Each row is a point on a tangle of strands that fork, close into loops and nearly touch. The rows are in no order.
In the rows, zero is written as 128.
Two points are linked if the straight distance between their rows is under 122. Some points are linked to none.
j_583: [150  99  77 136 134  95 126 113 166 118 157 128 121 128 120 112 124 121
 145  99  94 157  91 111 170 141 131 130 108  88 181]
j_503: [119 146 162 130 146 119  94 131 139 131  87 129  99 143 141 157 146  63
 135 145  84  92  95 101 115 118 153 120 105 180  65]
j_689: [ 94  76 108 147 145  57 127 108 215  86 207 135 147 132 122 103 115 188
 167  92 133 122 111 113 155 145 100 153 137 117 167]
j_917: [155 111 130 123 103 133 118  94 148 113 103 121 136 152 133 176  86  95
 156 138  53 202  93  76 139 133  87 115 128 101 164]
j_671: [ 73 130 128  98 152 163 113 153 147 142 125 114  56 134 133 162 114 121
 106 115 130 110 151 158  90 155 120 140 112 150 136]
j_943: [124 110 118 163 151 123 106 132 122  95 113  97  91 135 117 115  94 125
 126 105 106 179 125 122 164 135 110  97 117  89 220]
j_851: [130 138  55 124 145  91 112 126 148 164 149 161 103 127 136 112 168  71
 154 116  99 121  99 113 151 109 178 129  83 109  76]
j_958: [135 110 118 140 171 116 145 162 187 141 163 164 134 133 101 129 151 171
 121 116 217  92 164 148 123 112 159 168 106 144  87]
j_287: [ 99 139 163  96  91 193 140  94  89 138  80 122 113 103 130 183 122 116
  95 150 137 115 165 145  83 137 149 128 144 142 112]
j_811: [156 145 104 102  88 118 126 115 106 110  95 114 136 114 179 165 173  51
 172 157  70 175  63  81 150 117 133 123 133 129 110]
j_698: [119 154 169 107 135 125 125 136 142 132 140 141 156 136 104 129 145 152
 125 131 164  64 135 149  82 108 136 150 132 156  76]
j_806: [183 127 104 112 138 121 145 137 121 184 143 137 160 134 128  85 167 130
 143 156 118 144 107 109 181 107 153 164 143 150  88]
j_171: [116 124 145 135  88 169  99 149  96  98  66  97  74 135 157 185 127  58
 138 125  76 187  83 105 125 129 111  83 106  90 158]
j_946: [ 97 135  82 114 134 129 103 159  95 137 140 120  67 126 166 134 148  99
 153  94  95 141 111 157 114 149 118  96 116 127 144]
j_167: [117 118 182 152 109 151  97 113 105 118  99 107 120 130  89 142 123 123
 105 109 127 114 135 155 138 133 139  91 118 146 148]
j_70: [115 109 122  74 105 166 167 134 137 148  91 119 125 127 144 179  86 108
  97 158 104 173 152 153 102 144 100 123 112 108 149]
j_261: [130 113 134 124 141 154 102 135 197 129 107 124  75 150 130 177  92  87
 120 121  68 131 102 124  76 144  97 138  82 141 108]
j_702: [122 126  93 153 128 108 108 136 168 130 130 131  81 145 136 149 118  47
 143 108  58 183  76  85 166 113 124  87  78  96 145]
j_451: [123 110 118 102 163 135 125 132 187 120 142 123 105 159 141 159  59 127
 113 123  81 189 134 105 130 143  89 131  94  84 171]
j_978: [158  98 110 127 135  65 133 139 166 113 191 132 182 138 101  73 158 171
 140 103 162  88 110 115 174 109 133 123 114 105 116]
j_162: [171 140 164 126 136 144 131 101 127 138 112 141 126 136 137 122 125 129
 142 163  67  99 106 134 108 153 134 128 152 210 104]
j_241: [132 145 118  75 115 169 167 113 106 184 117 149 138 111 132 153 156 168
 123 171 168  94 162 151  69 129 148 179 153 158  49]
j_609: [133 150 145 131 139 112 112 125 102 129 103 103  99 141 147 128 113  95
 123 121  69 137 105 118 120 114 121 119 144 149 137]
j_237: [100 123 140 173 168 148  72 148 148 130  92 104  37 151 115 157  80  82
  93  99  94 145 133 101 133 121 131 100  75 108 138]
j_595: [130 105 149 117  79 174 130 116 126 112 105  93  97 118 150 141  56 137
 121 127  63 165 148 152  85 153  46 114 131  95 197]
j_886: [143 138 145 122 130 156 170 118 153 147 153 149 152 112 128 128  95 148
 110 130 134 108 166 170  51 154  91 186 167 177 121]
j_109: [185 109 161 136  82 127 156 101 123 163 152 161 225 131  96 103 134 152
 128 143 144 116 133 128 136 131 112 162 163 149 105]
j_2: [ 73 132 122 154  90 111  74 113 153 114 151 126 147 124  94 130 136 183
 124  86 189  99 133 146 120 110 125 140 105 111 136]
j_220: [141 150 117  82 112 168 138 114  78 136  66 112 101 102 171 146 153  74
 141 176  92 134 110 126 133 138 170 115 129 135 104]
j_223: [108 154 131 180 180 121  94 145 128 152 105 138  55 148 134 135 138  55
 118 129  84  80 135 116 119 102 163 103  92 169  75]
j_268: [ 83 154  74 141 178 109 105 166  77 124 123 131  62 123 148 111 156  64
 146  95 123 149 147 106 161 112 151  80  97  71 134]
j_363: [121 180 111 170 129  84  58 153  84 134 125 137 116 144 109 103 176 111
 147 120 134  86  99 103 168  85 154  62  95 124  85]
j_695: [133  81 125 131 127 112 190 119 241 148 173 166 188 124  96 113 132 167
 147 134 162 125 141 143 113 132 110 212 127 115 123]
j_755: [149 111 110  98 130 112 160 142 194 163 169 139 136 115 125  97 140 175
 155 133 148  87 149 175 100 141 106 180 127 171 123]
j_277: [154 106 156 125 178 145 186 151 128 164 120 151 147 141 114 127 121 156
  86 144 151 126 167 147 122 113 161 167 146 159  84]
j_627: [116 128 190 143 110 180 152  98 107 130 100 129 143 114 114 161  92 127
  65 135 143 107 176 159  89 132 142 128 146 151 117]
j_71: [136 174 120 120 172 118 103 173  96 144 142 134 116 145 114 103 151 181
  94 135 209  39 156 121 124  82 180 105 110 121  43]
j_556: [138 161  82 112 102 114 107 133  97 143 116 128 101 114 178 151 185  34
 187 144  83 146  84  93 154 118 146 101 121 143  77]
j_501: [159 138 145 113 126 166 154 131 132 152  87 145 127 115 149 168 157  99
 106 197 134  92 119 117 101 139 174 165 134 213  42]
j_188: [130 135 137 103 163 159 167 148 118 180 116 155 114 137 129 155 153 151
 105 161 164 103 173 132 107 114 179 170 150 167  64]
j_547: [152  86 142 126 117 130 180 138 148 168 154 152 206 117 102  92 139 170
 109 137 170 120 158 168 131 127 110 183 154 139  99]
j_350: [111  90 133 132 147 114 153 122 141 102 121 119 157 139 117  77 106 160
 121 132 139 170 138 146 171 154 110 136 127  69 196]
j_605: [171 132 159 119 114 152 176 106 141 149 104 128 147 133 148 137  99 120
 123 179  64 117 109 142  56 159  88 155 175 211 107]
j_557: [ 70 144 117 102 119 147  89 153 104 147 129 110  59 122 138 159 148 121
 132 101 123  92 138 156 113 139 119  98 125 152 118]
j_757: [100 125  98 121  88 118 138 118 139  66 166 119 149 100 128 117 140 132
 190  88 132 182 100 125 138 134  89 123 139  38 215]
j_544: [ 73  99  70  98 132 129 125 126 197 131 171 138 104 114 136 152 134 141
 135 101 167 136 130 147 124 163 131 153  92 101 139]
j_326: [119 122 124 153  80 154 101 144 104  85  89 102 100 138 123 163 124  99
 149 103  83 188  76 122 114 126  95 105 125  75 189]
j_612: [125 181 102 131 126 111  92 129  68 156 100 129  87 124 165 134 174  71
 133 155 120  83 128 107 138  94 184 100 119 162  63]
j_95: [110 119  68  85 108 121 166 125 161 108 158 119 134 106 146 123 147 121
 169 108 110 187  77 131 126 147  90 143 125  53 179]
j_465: [150 148 181 142 138 134 169 107  72 115 130 119 157 130 119  76 102 164
  85 133 105 111 137 134 117 137 131 108 181 156 147]
j_519: [138 108 121 135 136 126 148 115  97 116 102 142 170 134 102 110 133 140
 133 128 140 190 118 136 177 140 144 112 131  71 167]
j_3: [140 127  70 159 158  73  93 131 133 130 155 145 133 128 123  95 148 179
 146 102 176 110 146 127 171  96 178 112  91 116 114]
j_218: [139 111 162 150 106 161 136 105 119 128  96 135 154 121 100 133  91 123
  86 141 130 139 146 153 128 144 129 120 136 132 164]
j_826: [189 128 122 113 119 119 144 117  81 122 165 135 186 118 121  72 144 161
 133 111 138 144 119 117 158 135 117 137 175 107 143]
j_477: [145 163 108 115  87 129 111 142  70 111 135 140 164 120 107 119 187 137
 183 122 173 148 110 115 183  91 148  95 138  89 151]
j_217: [ 91 173 107 154 149 121  87 155  47 121 105 113  72 117 126 118 162 111
 136 108 156 128 144 128 156  99 170  78 119 104 149]
j_744: [191 144 168 118  94 147 140 104  56 110 103 119 187 111 125 105 156 110
 138 152 129 131  98 104 169 118 150 112 160 127 112]
j_274: [ 68 130 120 147 149 114  77 137 147 133 121 138  92 149 100 162 139 122
 138 103 130 132 124 132 150 113 136 119  87 127 135]
j_753: [ 93 141 107  93 122 137 144 151  78 152 134 130 138 119 132 106 157 182
 104 137 196 101 161 163 126 117 151 145 146 114 109]
j_82: [152 116 151 106  87 167 180  92 151 155  82 118 142 114 146 161  92 110
 114 184  75 134 125 167  49 161  67 153 141 167 120]
j_35: [ 88 173 159 134 121 191 125 108  55 135  95 103  62 120 160 158 137 134
  92 146  92  90 127 130  79 130 179  96 153 172 110]
j_72: [138 132  84 102 153 125 148 162  82 108 110 137 116 137 157 125 149  93
 155 124  96 198 109 119 138 116 136 106 130  61 155]
j_29: [125 134  80  85 121 138 137 139 138 133 133 108  97 132 155 140 122  98
 152 125  80 186  78 126  98 159  75 130 124  80 166]
j_403: [136 142 115 139 168  95 106 158  96  94 163 105 119 116 145  61 120 163
 109  87 165  96 140 142 150 124 143 107 135 131 145]
j_334: [126 176 110 119 109 165 121 135  42 136  88 113  76 100 189 150 168  62
 126 175  96 104 105 106 128 133 180  86 141 168  89]
j_271: [124 124 126 153  73 158 106 105 111  97 103 125 142 136 126 133 106 113
 144 112  92 184  98 134  99 167  84 128 146  68 200]
j_807: [145 106 118 123 108 117 152 104 153 150 144 145 173 144 117 128 113 138
 137 129 107 156 106 134 112 155  86 160 144 123 152]
j_833: [143 146 126  76  81 153 152 100  86 137  79 111 143 102 164 145 147  98
 154 173 100 160 113 135 114 134 122 141 151 135 127]
j_987: [136 112 126 113 132 120 148 149 174 128 131 112 125 134 127 157 107  92
  97 104 126 127 137 139 106 113 124 147 112 140 139]
j_459: [146 169 159 140  99 128  76 115  76 125 109 116 146 133  83 116 155 151
 130 133 174  79 129 126 168  91 163  82 105 128 112]
j_126: [164 168 146 134 123 119 120 115  80 122 106 124 125 129 168 111 153 107
 133 167  72  94  87 101 131 125 154 109 154 214  77]
j_232: [146 151 177 132 102 160 188 102  78 131 108 111 170 124 152 111  96 120
  81 166  80 139 117 127  95 139 115 121 182 162 148]
j_581: [ 90 159  88 133 101 113  80 135 108 140 133 131  76 119 143 159 176  51
 184 103  99 144  91  99 156 110 148  88  98 105 113]
j_706: [ 86 100 107 133 175 104 125 142 179 102 155 118 110 138 134 149  89 131
 115  86 138 172 137 114 151 128 106 131  98  93 167]
j_870: [132 132 147 185 206 126 118 133 134 120 128 141 112 148 105 125  96 171
  93 106 153 118 168 139 118 125 149 122 127 170 123]
j_618: [190 148 152 149 169 113 127 146 132 161 138 149 135 149 114  99 156 113
 113 159 139  84 115 107 141 108 166 141 139 198  66]
j_622: [136 108 121  74  89 158 172 123 170 144 114 125 132 137 142 180  79 104
 123 169  81 191 119 134  96 156  45 107 112 101 145]
j_383: [149 119 142 172 221 115 128 140 181 130 129 146 104 167  98 120  85 136
 107 119 123 135 145 117 127 124 137 142 112 151 132]
j_563: [125 151 133 176 178 110 110 175 157 142 138 143  79 143  97 148 151 118
 113 119 173  78 151 127 100  90 166 148 104 174  90]
j_528: [112  62 106 117 146 124 185 131 208 117 161 141 162 120 143 104  83 162
 112 136 147 153 159 153 128 175  85 185 130 101 159]
j_982: [ 94 127 112 116  92 124 139 124  94 132 137 138 173 120 132 105 134 178
 125 125 173 116 161 185 111 131 114 145 150 115 144]
j_209: [145 116 122  95 114 145 161 122 105  93 147 102 137 109 149 105  96 129
 155 119 109 180 150 137 139 151  81 123 154  89 216]
j_495: [107 119 130  93 170 169 154 152 146 149 100 133  74 151 141 172  79 114
  81 157 126 146 159 140 104 145 131 129 110 125 131]
j_960: [161 102 115 127 143 127 143 125 147 129 118 135 125 166 127 135  73 115
 112 149  69 191 116  92 150 144 103 125 128 105 170]
j_590: [148 122 140 114 109 147 139 100 107 118 121  99 114 113 154 118  88 137
 134 123  82 142 151 156 103 155  90 127 151 136 190]
j_377: [137 152 105 137 150 102 115 160 113 184 122 146 121 138 102 130 181 111
 110 153 185  93 136  94 168  70 197 125 106 141  40]
j_763: [ 88 149 132 159 145 139  98 156  60 120  85 103  58 131 137 150 134  85
 111 113 111 147 125 120 138 110 150  68 123 122 139]
j_272: [146 180 110 101 116 133 111 138  33 151 107 130 134 119 132 116 182 140
 121 153 182  93 142 104 158  76 196  99 131 115  56]
j_318: [130 136 106 131 160 146 122 137 115 157  69 142  73 135 155 177 123  47
 101 171 103 140 140  92 150 119 186 106  99 144  78]
j_93: [155 154 129 120 125 127 138 140  77 167 108 126 152 122 112 119 167 156
 102 154 187 102 152 120 157  77 199 141 133 137  58]
j_449: [ 84  79  83  95 148 136 158 133 209 130 177 157 141 111 151 124 116 172
 131 123 180 136 155 166 109 175 106 172 113 116 124]
j_616: [111 147 109 102 139 120 121 129 103 142 123 135 130 129 127 161 161  75
 130 114 156 170 115  89 173  98 166 121 122 102 106]
j_882: [131 170 152  81  76 167 133 117  45 140 101 131 163 112 152 130 168 165
 124 179 162  77 124 132 106 117 156 108 157 152  61]
j_322: [164 152 121 114 126 105  93 148 108 142 175 137 174 139 117  79 146 210
 142 121 206  81 138 108 165  76 146 116 111  97  72]
j_54: [ 93  98 111  88 167  91 143 139 147 112 163 143 152 128 138 110 146 170
 146 106 160 136 140 154 153 121 136 127 119  90 121]
j_549: [104 102 177 143 142 137 140 108 144 108 159 131 148 133 118 111  75 152
 107 113 133 137 165 146 118 176  65 137 155 124 177]
j_101: [128 168 165 159 162 152 111 120 111 135 126 127  96 132 114 127 104 158
 100 121 145  84 157 141  98 110 158 131 133 181 126]
j_67: [102 134  45 109 135  85 122 142 150 128 167 144 112 125 141 107 176 115
 170  93 123 142 102 124 162 109 166 110  91  71 120]
j_514: [131 132 130 155 130  84 103 129  94  87 119  97 126 134  99 111 156 104
 161  93 101 158  79  96 164  95 123  88 137  83 181]
j_586: [ 63 119  96 139 166  99  84 132 158 142 127 138  87 135  90 167 155 122
 131 103 174 111 144 112 151 101 180 127  77 100  97]
j_650: [153 104 142 115  74 145 193  89 124 144 114 144 190 107 141 138  74 118
 131 169  78 184 160 139  98 168  38 145 172  96 166]
j_21: [155  97 187 175 128 130 137 126 205 108 128 145 135 160  78 157  98 126
 137 121 108 103 123 140  73 134  94 161 129 170 135]
j_921: [116  83  87  97  99 145 145 125 183 121 146 118 124 117 146 145  87 129
 119 107 119 158 127 167  90 164  74 141 103 100 172]
j_120: [162 104 164 110 148 164 178 128 169 155 101 153 154 157 120 148  97 110
  93 174 104 154 132 133 119 148 111 148 136 157 120]
j_208: [100 103 155 159 167 108 115 134 169  84 172 131 146 122 124  76  96 198
 123 117 191  91 165 157 120 156 104 151 141 148 159]
j_680: [167  89 130 114 142 132 177 137 125 182 134 141 179 130 116 107 147 151
 105 135 147 156 139 126 158 108 154 177 146 133  86]
j_470: [133 138  75 146 174 108 147 165  79 118 121 137 103 123 137 108 172  73
 175 112 135 190 119 102 187  98 170  87 112  57 145]
j_571: [147 116 126 154  94  83  97 120 147 101 183  99 151 135  82  90 137 147
 153  80 118 102  89 101 161 138 102 121 135 113 179]
j_437: [159 125 162 169 127 119 100 103 149 120 148 142 162 140  73 107 116 162
 124 114 152 101 124 122 132 135 119 138 136 155 135]
j_738: [128 168 172 135  74 163 128 119  44  97  85  91 116 110 174 146 141 103
 125 153  83 131  89 119 104 123 131  94 179 176 129]
j_611: [124 162 117 108  91 152 107 135  62 109 110 119 124 105 118 134 170 110
 164 120 146 145 118 135 141 117 145 103 145  96 178]
j_875: [124 108 107 135 164 110 134 164 173 135 132 149 109 141 110 167 134 123
 107 101 162 102 150 146  99 103 163 150 104 149 102]
j_520: [133  95 124 106  55 151 154 122 161 121 116  99 138 136 130 163  69 112
 147 154  64 188 119 132 100 151  26 114 127  91 200]
j_325: [140 163 148 105 141 129 126 173 116 142 142 140 139 143 110 105 158 179
 109 142 181  31 138 149  94  88 152 121 121 156  55]
j_332: [ 95 146 106 120 135 131 119 154  62  98 122 112 113 112 129 114 155 140
 134 113 171 151 149 146 151 117 149 106 137  83 180]
j_658: [ 89 152 126 170 179 119 105 147  85 145  89 118  46 138 140 126 128  53
 108 126  89 116 155 110 150  98 159  63  96 134 104]
j_758: [ 87 158  85 158 158  79  79 133 121 144 135 129  90 116  96 128 173  96
 149  97 177 128 138 100 186  88 175  82  71  82 115]
j_406: [169 135 145 159 165 127 124 162 179 128 162 170 137 142  94  95 139 205
 138 130 211  55 159 154  98 108 154 160 113 154  83]
j_791: [179 127 152  94  81 148 175 100 119 162 118 139 199 107 135 133 138 122
 120 166 128 130 126 136 119 134 112 167 166 175  89]
j_362: [ 92 106 123 129  99  90 111 121 129  51 184 109 164 101 123  84 140 173
 177  80 164 134 118 128 153 144  90 123 141  59 194]
j_401: [120 130  93  79 122 163 118 134 130 141  99 122  85 126 162 184 126  49
 127 133  86 168  97  97 117 143 132 114 100  93 108]
j_354: [114  80 135 180 127 119  90 129 168 101 142 107  91 132 118 118  89 161
 125  79 107 111 131 154 127 153  96 135 120 147 187]
j_187: [142 118 119 152 146  91 122 107 110 113 115 125 157 127  89 102 147 157
 148 112 162 165 126 125 200 103 162  93 107  82 166]
j_867: [ 86 127 117 141 177  83  97 130 170 104 168 112 115 121 115 107 127 138
 140  88 162 147 134 107 200 116 132 110  93 105 158]
j_969: [139  97 132 131 129 114 171 130 233 135 161 145 149 127 103 116 121 153
 152 133 135  91 131 169  75 159  81 186 123 152 144]
j_224: [138 149 150 106 153 156 141 134 120 144 120 129  85 127 155 186 109 111
 105 122 110 117 148 123  76 117 139 137 146 196  91]
j_144: [121 165 133 139 159 143 118 150 113 168 120 145  83 139 118 150 151 142
  99 149 170  75 161 126 116 106 185 138 136 179  83]
j_150: [112  65 121 146 156  72 156 118 167  65 161 105 179 124 117  75  89 160
 124 113 145 169 149 111 182 156  89 144 140  70 201]
j_774: [140 109 157 124  83 135 191  91 122 149 137 148 207  88 132 103 100 122
 116 137 121 137 185 169  97 160  58 157 164  90 153]
j_986: [185 126 133 132 171 117 152 137 140 177 111 148 126 145 144 117 143  98
 125 172  96 132 115  99 159 116 166 157 136 184  72]
j_795: [125 142 176 147 118 174 130 115 104 107  61 117 102 124 186 191 113  90
  84 178  86 128  94 104  97 146 151 112 139 199  78]
j_185: [120  80 111 149 124  70 151 108 147  55 176 111 180 111  93  82 127 158
 161  95 151 165 113  91 193 148  95 114 147  49 210]
j_211: [117 137 177 131  73 182 131 106  89 104  69  94 105 104 177 176 113 105
 104 145  71 121  98 140  62 150 112 105 154 183 104]
j_785: [103  90 135 147  81 132 127  96 137  83 137 123 158 128 114 126  92 137
 145  95  86 172 121 141 104 167  47 135 142  52 202]
j_133: [145 168 156 146 141 160 125 130  98 137  86 141 103 117 145 157 167 106
  89 192 142  59 125  96 100 121 208 135 133 214  33]
j_515: [106 162 109  84 152 113  97 132 156 156 160 128  90 123 129 116 156 131
 161 109 147  72 149 132 124 106 152 151  95 146  95]
j_157: [107  79 127 173 169  90 110 128 190  90 167 134 119 140 116 101  87 177
 142 100 140 108 147 138 129 154 102 153 125 146 177]
j_407: [128 121  98  93 159  86 139 141 191 165 165 144 115 130 132 109 157 150
 169 127 131  99 143 145 137 108 141 164 102 153  97]
j_442: [103 103 120  98  96 143 169 114 174 178 133 159 167 109 114 167 135 150
 138 143 160 133 154 178  90 146 108 175 127 139 108]
j_39: [114  66 155 156 179 118 172 138 203  98 158 151 167 126 129  87  80 178
 108 142 181 125 184 154 115 164  99 182 141 135 151]
j_131: [110 149 173 110 141 121 114 117 129 141  98 130 142 149 119 149 146 110
 115 149 134 106 107 121  98 102 147 147 137 164  67]
j_316: [123 187  86 128 137  91  78 158  88 150 144 143 124 147 119 103 172 146
 144 128 192  79 129 104 181  73 163  74  86 102  73]
j_766: [129 101 130 130  82 126 177  96 173 143 173 144 188  86 128 126  91 130
 131 123 135 132 178 169  83 166  43 173 150 125 161]
j_950: [100  78  94 145 107 119 105 130 202  82 170 103  87 130 148 146  76 144
 147  77  86 187  98 115 133 158  65 129  99  57 206]
j_713: [ 87 120 102 125 119 125 119 146  99 103 136 115 126 120 147 101 127 161
 131 100 155 140 137 173 120 147 110 123 144 111 183]
j_420: [141 158 138 118 123 177 165 132  33 128  91 125 127 126 165 151 129 108
  99 150 113 181 124 116 127 126 158 107 176 131 133]
j_792: [152 123 124  86 117 118 140 137 122 154 177 148 190 127 134  82 159 215
 146 130 186 100 151 145 139 106 133 160 138 102  59]
j_749: [124 125  87 157 165  67 109 123 116 105 140 119 155 120 113  68 146 198
 153 106 188 141 148 131 197  92 160 106 105  83 148]
j_23: [116 130  97  75 106 143 141 108 137 174 124 141 132 109 130 182 148 134
 145 131 157 113 153 149  78 135 133 167 133 153  85]
j_308: [105 138 103  87 136 149 126 136 111 129 123 120 108 125 140 182 133  82
 116 101 144 170 125 104 117 127 139 123 126  87 123]
j_721: [133 131 110 157 159 128  95 133 126 124  98 113  69 154 142 143  83  52
 117 113  60 178 113  84 145 110 126 100  86  90 145]
j_992: [142 174  95 103 122 113 103 150  65 156 141 133 131 123 133  96 187 139
 164 128 176 121 124 105 177  77 177 105 121 101  98]
j_994: [ 58 125 107 130 127 113  97 116 202 113 181 129 127 108 110 149 146 163
 141  87 196 118 135 131 137 131 140 150  94 103 138]
j_606: [125 147 106  65 118 174 136 132  89 136  64 112  69 115 180 194 135  53
 117 168  81 150 114 107 102 152 142 105 118 128  91]
j_306: [142 137 118 121 163 118 123 117 114 158  98 129 113 125 122 111 133 132
 121 135 127 124 151 137 156 104 180 144 109 134 119]
j_151: [ 97 127 106  86 108 181 141 119  81 146  82 126  86 114 140 180 137 130
 111 152 123 124 170 163 100 141 154 108 136 120 140]
j_524: [108  68 132 148  85 100 133 109 169 101 148 105 146 134 116 107  92 152
 149  99  76 127 119 147 103 177  33 151 140 100 204]
j_349: [149 128 162 144  52 115 106  98 115 114 142 108 160 125 103 111 132 133
 142 111  96  99 105 141 114 140  83 121 162 155 160]
j_290: [180 104 138 149 195  90 143 106 153 132 127 129 146 152 101 101  97 142
 117 119 110 149 142  89 159 118 133 158 135 123 136]
j_263: [124 130 153 146 152 106 115 126 153 127 167 138 171 137  91  70 123 200
 126 122 183  96 148 135 166 138 112 140 137 149 150]
j_694: [169 156 161 104 121 131 154 155 102 164 166 137 174 131 127  77 144 205
 106 151 191  67 157 138 122  87 139 139 146 153  58]
j_173: [ 87 127 140 147 173 139  89 142 143 134 106 117  58 147 125 128 104 126
 119 116 110 130 142 141 135 134 123 118  95 131 160]
j_577: [154 140 156  89  99 158 160  99 111 161  85 125 169 105 140 155 152 104
 116 186 139 127 119 114 132 137 157 171 145 173  56]
j_375: [163 142 144 176 183  95  94 158 154 115 163 150 138 146  87  78 132 195
 130 120 199  57 148 135 138 103 154 110  91 155  97]
j_911: [171 103 164 158 179 149 184 152 175 143 122 162 135 163 106 132  95 146
  97 163 135 118 135 146  86 145 126 167 143 174 115]
j_163: [155 174 128 153 136 129 102 140  69 140 132 135 102 131 149 115 146 117
 124 139 106  69 113 122 125 100 175  82 136 191  78]
j_10: [164 150 169 127  72 132 111 112  64 112 123 101 169 125 121  95 142 121
 135 136 107 107  97 122 134 133 116 107 177 160 150]
j_672: [136  94 142 128 109 145 179 119 204 142 148 136 155 124 125 140  53 128
 108 149 106 151 162 135  82 181  27 173 140 124 169]
j_834: [160 161 121 120 152 119 132 138  69 115 157 119 146 128 137  64 133 167
 124 106 146 124 132 117 156 116 144 116 159 122 140]
j_924: [146 116 157 153  92 169 106 123 100  86  67 101 104 135 151 178  89  72
  90 131  60 178  93 112 122 131 117  92 124 137 140]
j_248: [121  86 138 181 135 107  77 116 149  81 142  96 105 127 103 116  96 142
 139  64 118 141 127 126 163 141 109 104 105 107 201]
j_190: [108 150 108 132 157 122 105 135 113 154 104 135  94 140 129 165 156  40
 111 139 124 146 107  79 163 107 171 110 104 122  77]
j_257: [154 119  98 129 157  87 129 139 173 156 159 153 137 147 122 107 155  81
 139 110  94 125  79 104 156 120 151 124 102 126 100]
j_62: [104 150 169 161 143 142 147 122  92 124 140 104 122 117 122  89  90 175
  80 113 147 108 165 150 107 130 126 128 169 166 164]
j_775: [162 102 193 162 108 158 143 111 167 111 112 130 139 145 115 165  59 109
  89 129  72 123 136 129  70 143  82 138 146 166 139]
j_554: [185 123 123 115 151 107 137 120 144 146 118 133 136 140 140 112 138  67
 134 155  62 131  79  93 151 140 143 132 122 157  98]
j_43: [ 91  78 139 145 102  99 139  99 170  81 194 138 198  90 130  91  97 172
 139 103 173 112 176 155 124 169  68 155 152  97 170]
j_710: [112 147 165 154 104 137  61 132 109 126 103 113 111 139  91 128 150 143
 119 121 149  72 110 149 129 107 151  88 110 147 107]
j_94: [124 173 148 146  81 144  74 129  53  98  83  89  83 108 181 156 159  67
 149 130  77 147  73 105 109 124 134 100 150 158 117]
j_145: [ 46  96 126 142 108  98 115 104 181  71 175 119 180  90 135  85 119 178
 145 108 191 133 139 150 139 155  90 149 128  75 174]
j_283: [ 96 148 140 167 133 105  54 134 111 120 129 136  96 150 102 131 152 117
 146  89 124 112 107 123 162 109 137  70 108 137 122]
j_395: [147 189 117  94  76 163 113 135  18 125 106 119 135 105 153 135 180 143
 141 159 159 101 120 120 121 109 176  97 158 125  88]
j_619: [160 108 159 133  82 166 137 107 121 112  96 119 141 143 145 174  63  95
  93 150  67 172 112 119  87 157  77 108 145 143 146]
j_991: [104 173 147 160 141 171 115 119  75 146  70 128  68 122 149 160 144 113
  75 180 120  75 125  98  97 119 200 110 132 192  70]
j_634: [150 125 178 181 143 117 112 129 203 123 135 156 136 155  69 129 126 148
 142 114 154  82 124 135  95 114 124 168 120 173 122]
j_331: [176 146 148 103  86 155 160 111  46 136 131 140 197 111 128  83 157 150
 142 152 146 144 124 129 148 128 141 134 177 111 113]
j_50: [144  64 132 141 142 115 167 135 230 101 156 128 146 144 123 116  54 147
  93 135 118 147 159 121 117 176  53 173 129 108 191]
j_797: [134  99 151 141  82  84 122 105 143  92 174 105 172 130  85  89 121 152
 143  86 111 102 123 127 121 161  56 141 166 118 191]
j_985: [156 124 127  91  83 140 142 102 114 119  88 121 156 130 149 158 135  83
 165 161  75 194  86  93 142 134 105 125 147 110 157]
j_742: [125  91 112 155 146  76 151 106 214 113 192 157 185 128 102 100 121 207
 160 112 167 116 138 128 148 127 124 183 127 108 140]
j_380: [157 136 142 135 148 160 141 125 108 126  66 128  92 139 182 169 103  56
  89 184  71 145 113  93 138 138 165 106 120 179  86]
j_621: [125 148 117  85  87 132 116 119 113 142 112 120 140 119 131 129 169 113
 167 132 119 132  92 137 136 120 135 124 134 128 127]
j_149: [129 137  93 109 115  67 110 132 163 134 188 141 153 135 108  96 179 155
 168  98 135 105  82 114 176  99 147 102  96  88 109]
j_638: [ 66  91 104 116 120 109 132 129 212  86 185 108 132 122 149 141  95 145
 145  93 129 181 112 116 145 151  81 136 111  77 188]
j_644: [ 84 126 149 127  76 136  87 117 145 116 127 116 122 120 102 142 131 159
 136  93 143  77 129 176  72 127 114 144 122 125 121]

A piece is two or more points that can be reached from each other along the links. Count, over all rows, the pieces, the separate loops (a circle has one, a figure eight two, a Y none), the forks (points with three links) and the tips (points with one).
pieces -> 4
loops -> 0
forks -> 27
tips -> 35

A fork is a point with three links, a tip a point with one. Leave the first point through the second and follow the links. Name the first fork or tip that comes.
j_35 / j_991 -> j_680
j_326 / j_171 -> j_208
j_263 / j_437 -> j_797
j_401 / j_308 -> j_94
j_94 / j_738 -> j_220
